A landscape with many valleys, sampled at points; each row gives a point and its height.
From any point a ball takes the steepest step (drop divided by distance) to one of its 2 nearest points. It stops when none of these is lower. Distance is the straight distance between rows; heights are no part of it.
j_837: [158 181  95 154 103 108  65 168 167 123 130 152 186  79 183 125 121 130
 142 143 157 151 124 142  99 149 121]  height 33.4
j_163: [120 186 174 163 155 131 107 151 108 103  86 137 132 144 169 123 122 104
 152 157  90 143 121 133 107 131 120]  height 20.5
j_529: [113 136  86 132 118 120 112 142 143 112 138  90 159 124 157  98 178 120
 139 138 114 103 146 135 138  98  73]  height 23.6
j_948: [106 120 179 148 132 128 171 120 115 155 124 144 133 138  99 145  78 167
  73  73 147 139 115  82  88 145 161]  height 18.1
j_34: [171 149  72 153  73 105  62 120 165 124 141 144 177 103 130  96 164 136
 121 119 171 135 100 121 107 139 143]  height 17.7
j_490: [144  99 191  98 166 131 168 110 105 142 133 133  67 144  68 168 133 115
 130 145 158 147  63 208 162 115 152]  height 29.2
j_691: [136 111 166  97 155 145 182 115 109 129 147 111  75 131  67 150 158 108
 137 153 137 109  81 186 187 101 120]  height 24.5
j_976: [159 100 102  85 128 107 159 123 134 194 114 169 132  82 117 161  97 140
 106 111 194 173 119 157 110 147 161]  height 13.7
j_101: [129 179 123 142 157 151 144 142 112 122 107  92 123 117 183 125 134 111
 185 195  61 101 149 125 115 114 137]  height 28.2
j_347: [119 103  43 113 125 127 123 120 166 136 146  79 133  94 159 119 159 137
 156 121 119  93 185 113 168 105  59]  height 29.4
j_428: [ 87 147 128 169 103 128  98 139 128  99 154  83 155 156 134  84 172 122
 143 138 103  94 151  82 111 126 100]  height 22.2
j_277: [120 137 143 134  94 121 140 140 122 119 141 124 157 143 127 130 155 123
 133 161  98  99 107  84  64 111 189]  height 54.9
j_469: [130 102 120  73  99 104 203 142 130 166 153 138 139  79  73 174 110 156
 104 107 205 113  99 135  98 141 164]  height 29.8
j_533: [162 162  92 143  99 121  84 148 163 120 133 147 167  90 134 114 132 138
 143 116 184 137  99 155 117 135 112]  height 25.9
j_704: [105 203 141 196 101 138  95 148 130  97 152  87 146 139 168  97 157 131
 157 136  95  91 141  74 105 147 121]  height 23.9
j_775: [138 156  97 166 103 135  89 101 137 121 138 108 144 128 149  99 155 129
 162 149  80 111 142  84 104 129 170]  height 23.7
j_470: [113 106 114 149 161 137  93  75 129 113 106 104 109 172 149  76 164 113
 149 137  75 143 148 126 146 101 127]  height 38.6
j_809: [103 107 117  99 135 134  98 115 132 111 139 121  90 159 116 111 132 104
 107 101 126 114 156 166 221 100  55]  height 42.7
j_535: [ 99 112 115 128 132 143 101 103 129 104 125 100 107 155 136  99 140 120
 126  97  91 103 181 113 197 113  52]  height 41.1
j_343: [171 125  96 119 141 105  62 121 153 155  93 171 153 115 150 122 117 134
  97 102 178 198 103 175 128 162 132]  height 33.1
j_690: [133  54 101 106 138 140 130  77 135 155 146 126  85 131  87 142  95 126
 115  95 150 158 176 141 199 141 114]  height 45.0
j_575: [155 151 169 125 176 152  95 113 121 131  80 157  77 137 137 131  84 123
 136 108 115 157 105 181 177 135 120]  height 26.2
j_127: [146 187 115 189  86 117  82 118 151  83 145 129 168 143 128  82 186 130
 149 141 147  99  85 113  88 128 146]  height 28.1
j_112: [105  80 114 145 140 136  75  75 130 118 130  98 102 180 133  81 160 122
 127 115 100 125 167 125 180  88  79]  height 40.0
j_872: [ 98  87 111 117  83 126 145 120 137 132 161  99 139 127  93 121 140 130
 114  90 132 104 152  61 124 135 104]  height 27.6
j_896: [ 89  52 111 108 124 113 128 115 106 101 134 112 143 164 116 109 143 106
  99 109 102 140 181  89 122 117 111]  height 30.6
j_365: [136 152 160 180 126 149 139 112 120 132 122 120 122 131 109 125 116 150
 138 109 124 109 101  77 106 152 154]  height 56.6
j_743: [159 156 164  92 180 151 190 160 103 131  75 132  89 132 127 156 139 102
 160 184 104 123  69 177 140  94 143]  height 59.3
j_371: [138 103  85  58 141 123 170 154 133 154 132 137 135  88 126 163 143 115
 130 147 162 125 124 164 153 114 101]  height 52.0
j_125: [146 110  83 140  69 106  69 115 167 123 159 133 180 122 144  94 159 140
 118 130 130 132 142  96  93 135 160]  height 9.8
j_640: [161 104 116  70 112 106 166 137 138 145 158 115 134  99  99 150 168 108
 132 144 179 103  91 173 140 107 113]  height 48.8
j_555: [159 106 132  97 109 103 172 128 144 173 155 152 127  90  70 158 130 146
  92 119 230 138  73 167 101 141 174]  height 34.9
j_368: [108 132 190 141 125 121  88 138 121  86 124 136 116 186 108 106 144 111
  95 105 161 133  89 179 160 128  89]  height 4.4
j_269: [114 165 165 167  99 137 141 130 140 105 142  96 134 140 114 110 152 139
 140 115 133  73 108  83 123 152 120]  height 56.0
j_506: [183 128 103  97 120 120 180 114 154 142 156 102 125  77  94 152 170 127
 168 141 186 100  55 187 139 121 131]  height 45.2
j_742: [167 152  90 127 124 101  71 150 147 135 104 177 183  95 175 127 105 135
 118 122 173 185 111 150  83 163 140]  height 40.5
j_243: [145 227 140 164 148 148 138 152 123 100 106 107 138  98 176 130 141 121
 196 172  84  92 110 137 104 122 147]  height 28.8
j_456: [117 164 174 135 137 120  50 155 125  76 113 168 133 155 132  90 124 117
 102 100 148 145 104 172 154 126  81]  height 12.5
j_172: [136 119 135 137 183 134  73  93 115 127  78 119 101 178 162  97 134  99
 143 160  55 154 155 154 147 107 113]  height 36.6
j_689: [124 228 154 197 127 137 112 166 118 102 139 110 145 111 180 123 144 117
 169 160  89  77 127 101  94 137 140]  height 26.1
j_840: [135 131 188 107 164 144 169 122 113 103 110 123  79 161  94 137 148  92
 132 161 111 117  75 188 170  96 116]  height 19.2
j_627: [159 103 128  86 113 100 182 108 125 131 142 124 144 136  94 127 190 105
 144 194 120 132  67 148  79  85 200]  height 53.0
j_504: [ 97  79 148 112 147 158 189  89  97 138 135 116  58 135  72 164  83 137
 136  92 107 119 175 107 198 122 116]  height 46.8
j_599: [139 185  83 180  89 117  57 117 150  88 161 112 183 147 154  80 195 127
 168 166 100  92 106 106  96 107 165]  height 24.7
j_498: [108 161 170 157 149 137  94 146 112  90 103 110 130 178 164  88 152 100
 140 145  74 121 142 128 116 124 104]  height 16.0
j_265: [135 174 105 185  96 130  54 124 147 107 148 142 180 131 170 100 157 136
 144 152  88 103 133  73  85 131 182]  height 21.1
j_202: [130 143 125 127 106 119 130 150 124 152 110 162 169  98 170 158  84 158
 110 119 120 134 128  84  53 133 179]  height 60.4
j_449: [139 142  92 154  79 110  37 138 159 114 153 150 210 125 181 109 151 139
 130 146 103 136 142 104  76 122 180]  height 16.4
j_64: [142 114  85 107 154 147 125 120 124 147  86 117 129 108 168 143 102 113
 159 143  71 145 182 110 126 134 144]  height 37.6
j_507: [138 148 145  88 157 141 186 186 111 117 103 126 108 115 148 143 132 104
 170 177 102 108 109 161 142 100 102]  height 57.2
j_171: [122 114 159 128 159 160 193 100 107 139 136 101  54 135  73 149 114 127
 148 125 102  94 131 107 178 120 131]  height 47.4
j_717: [116 202 177 148 163 124  93 195 115  85  78 162 136 140 189 126 115 105
 151 159 104 156 118 184 120 129 106]  height 27.1
j_692: [109 167 152 151 100 126 160 163 122 106 151 113 135 132 134 133 132 143
 136 137 103  76 117  61  77 139 145]  height 55.5
j_412: [140  97 160 101 142 151 206 113 117 142 101 124  69 128  96 165 110 124
 143 149  98 118 109 110 120 121 166]  height 48.6
j_267: [137 186 158 147 153 126  71 175 122  89  87 176 135 132 164 120 107 122
 130 113 140 167 102 177 142 137  93]  height 21.4
j_103: [ 82 117 122 138 141 134 105 148 104 114 107 139 139 134 161 120  73 125
 129 100  89 146 210 100 139 136  97]  height 37.5
j_121: [112  69 130 114 123 127 120  96 131 152 176 121  80 148  58 134 103 123
  90  83 186 161 150 167 198 128 130]  height 43.7
j_45: [101 172 123 151 125 127 160 162 108 150 122 168 166  83 175 173  56 167
 111 117 107 135 158  64  42 143 163]  height 59.7
j_440: [114 139 186 170 147 128 130 112 122 135 110 173 132 164 107 116  75 168
  66  89 148 157 104  99  73 163 163]  height 14.7
j_426: [132  89 108 118  81 124 157 108 150 140 169 108 133 110  85 134 145 138
 123 110 176  96 129  89 134 144 136]  height 26.3
j_790: [128 101 130  96 101 104 172 126 125 123 140 104 144 152 127 126 186 106
 132 180  92 119 111 105  72  95 184]  height 54.2
j_914: [140 169 109 143 130 136 113 135 128 118 112 105 151 135 173 117 166 118
 166 173  79 118 133 115  96 122 152]  height 26.0
j_325: [108 120 104 126 144 141 146 154 108 139 102 145 132 102 171 151  94 131
 148 119  90 130 182 102 139 144 115]  height 35.8
j_858: [103  89  81  65 121 108 161 178 129 116 120 139 159 105 156 142 121  99
 126 154 129 137 193 141 138 105  73]  height 36.5
j_761: [125 193 143 176 165 138 143 129 127 161  95 155 110 105 157 152  71 179
 105  83 129 127 111  82  95 155 130]  height 58.0
j_938: [118 117 136 137 132 133  94 147 111 114 101 151 145 159 152 113  78 133
  92 102 117 158 175 102 112 148 100]  height 39.0
j_493: [170 127 138 112 134 124 166 119 121 126 108 124 122 141 123 132 154 113
 150 172 116 133  67 152  93 117 188]  height 51.1
j_650: [132 155 157 158 143 136 148 131 112 133  99 136 115 123 137 135  82 159
 122 101 138 130 117 100 120 164 129]  height 57.3
j_941: [163  62 101 120 101 120 108  77 155 170 222 100  95 117  51 135 154 137
  95 114 215 171 115 181 154 150 156]  height 41.0
j_614: [110 184 132 144 144 132 174 165 118 145 102 157 141  85 166 172  73 169
 122 104 117 104 138  85  88 153 126]  height 58.9
j_481: [171 111 119 148 112 118 108  75 153 171 193 113 101 101  63 138 139 154
 115 104 220 155  88 185 152 158 154]  height 39.1
j_284: [ 89  63 135 113 144 132  93  99 102 108 110 125 118 184 133 111 116 113
 110 114  72 155 196 106 138 120 109]  height 31.9
j_931: [ 83 102  71  94 122 121 136 169 124 113 132 134 163 106 165 134 105 115
 135 130  98 125 218 102 132 127  73]  height 33.5
j_500: [ 93 112 161  92 130 136 152 128 118 107 131 105  99 162 106 128 144 109
 110 119 117  95 148 153 209  81  62]  height 44.2
j_964: [104 115 166 119 107 107 153 134 126 150 137 155 145 138  92 127 101 143
  63  95 188 148 104 105  92 151 155]  height 21.5
j_18: [115  94 127 113 165 133  93 123 110 115  88 147 118 166 166 121 122 107
 115 122  70 157 174 142 145 125 106]  height 33.9
j_487: [120 138 199 107 137 126 138 141 116  98 114 131  92 172  96 128 136 110
 106 131 141 132  93 172 154 130 101]  height 11.9
j_446: [102 107 111  81 137 120 146 162 124 115 111 119 144 145 156 121 146  95
 137 168  91 126 162 144 123  97  82]  height 39.9
j_480: [118 139  58 116  95 127 126 161 147 123 144  89 173  84 160 116 161 128
 161 147 132  75 167 121 139  96  64]  height 26.7
j_562: [124  86 135 116  94 115 169 116 134 141 156 138 135 136  79 138 120 139
  90 111 173 121 125  86  97 134 170]  height 24.3
j_625: [134 154 125 163 106 104  91 151 129 142 140 172 200 114 163 135  96 160
  94 110 143 149 123  76  42 157 166]  height 61.4
j_218: [117  65 102 106 145 146 159  84 107 135 129 113  88 127  96 137 104 122
 140 103 109 135 186 112 185 123 120]  height 46.1
j_296: [ 82 150 121 163 131 124  83 132 135  96 126  94 149 167 159  73 173 110
 138 129  89 124 149 120 142 110  77]  height 19.9
j_720: [116 128 212 161 161 140 111 110 106 129 102 160 105 179 105 126  72 148
  63  79 131 162 108 126 122 147 138]  height 18.5
j_985: [ 86  75  98 105  92 106 131 125 130 113 158 118 141 144 112 112 141 122
 105 101 150 119 175  93 156 118  82]  height 28.9
j_321: [142 106 118  67 164 136 197 152 118 140 109 144 116  94 127 164 121 126
 165 172 121 114 130 165 159 115 103]  height 54.8
j_783: [118  67 134 145 119 132  96  93 143 164 216 104  69 134  51 127 128 138
  81 101 202 166 122 185 186 140 142]  height 42.5
j_179: [ 79 109 126  97 136 132 162 163 117 111 118 100 118 152 141 115 149 107
 126 147  86  94 168 140 175  74  59]  height 42.3
j_629: [ 96 115  71 126 116 131 111 131 144 118 134 110 134  97 151 119 122 120
 135 103 121 117 192  93 152 138  69]  height 31.4
j_374: [146 139 159 115 147 145 176 122 114 134 100 109 101 136 127 144 134 120
 159 163  94 120 105 132 111 128 162]  height 49.6
j_921: [153 110 129 133 137 131 137  98 150 161 157 120  78 125  71 138 130 139
 118 114 191 139  84 180 178 148 143]  height 36.4
j_919: [170 109 155 123 152 139 141  88 124 159 152 134  52 123  63 161 117 129
 123 136 166 157  81 223 188 125 147]  height 33.3
j_522: [130 121 105 133 152 145 111 111 106 134 103 131 145 120 170 126 111 125
 152 147  74 147 161  90  85 130 176]  height 38.9
j_87: [121 140 192 143 155 149 116 108 122 130  98 146  79 156 103 132  74 140
  99  97 128 152 119 145 176 138 119]  height 21.8
j_74: [172 109  92 115 134 107 102 107 149 183 105 171 130  90 135 133  83 159
 104  99 188 189 116 161 135 161 153]  height 25.3
j_699: [135 181 102 163  87 114  76 138 156 134 135 170 178  93 167 128 106 175
 105  89 158 131 110  83  76 157 145]  height 62.6
j_816: [143  95 145 113 129 155 229 101 117 154 141  92  72 113  76 166 124 134
 159 140 109 101 106 112 149 119 145]  height 48.0
j_144: [178 121 132  96 128 110 179 120 135 156 163 126 114  77  68 173 149 139
 133 147 212 118  41 197 123 133 163]  height 40.6
j_444: [116 113 135 168 117 141  78 118 128 117 114 137 151 156 140  91 115 136
 125 111 105 136 155  70 108 162 124]  height 40.2
j_100: [161  98  88  70 118 116 188 140 119 167 134 155 147  72 109 176 106 141
 111 125 171 131 111 130 105 138 167]  height 24.0

For each start below, name the point where the ball stops.
j_371 -> j_976
j_112 -> j_440
j_121 -> j_368
j_45 -> j_368

Call two points neighbours if one is among the 2 nearest of the other. Go from one point of each pair to the other, from neighbour to neighbour, staying as low as possible. Name the highest point that can't be avoided.
j_325 and j_976 -> j_742
j_125 and j_440 -> j_243
j_440 and j_498 -> j_717
j_498 and j_325 -> j_522
j_440 and j_368 -> j_575
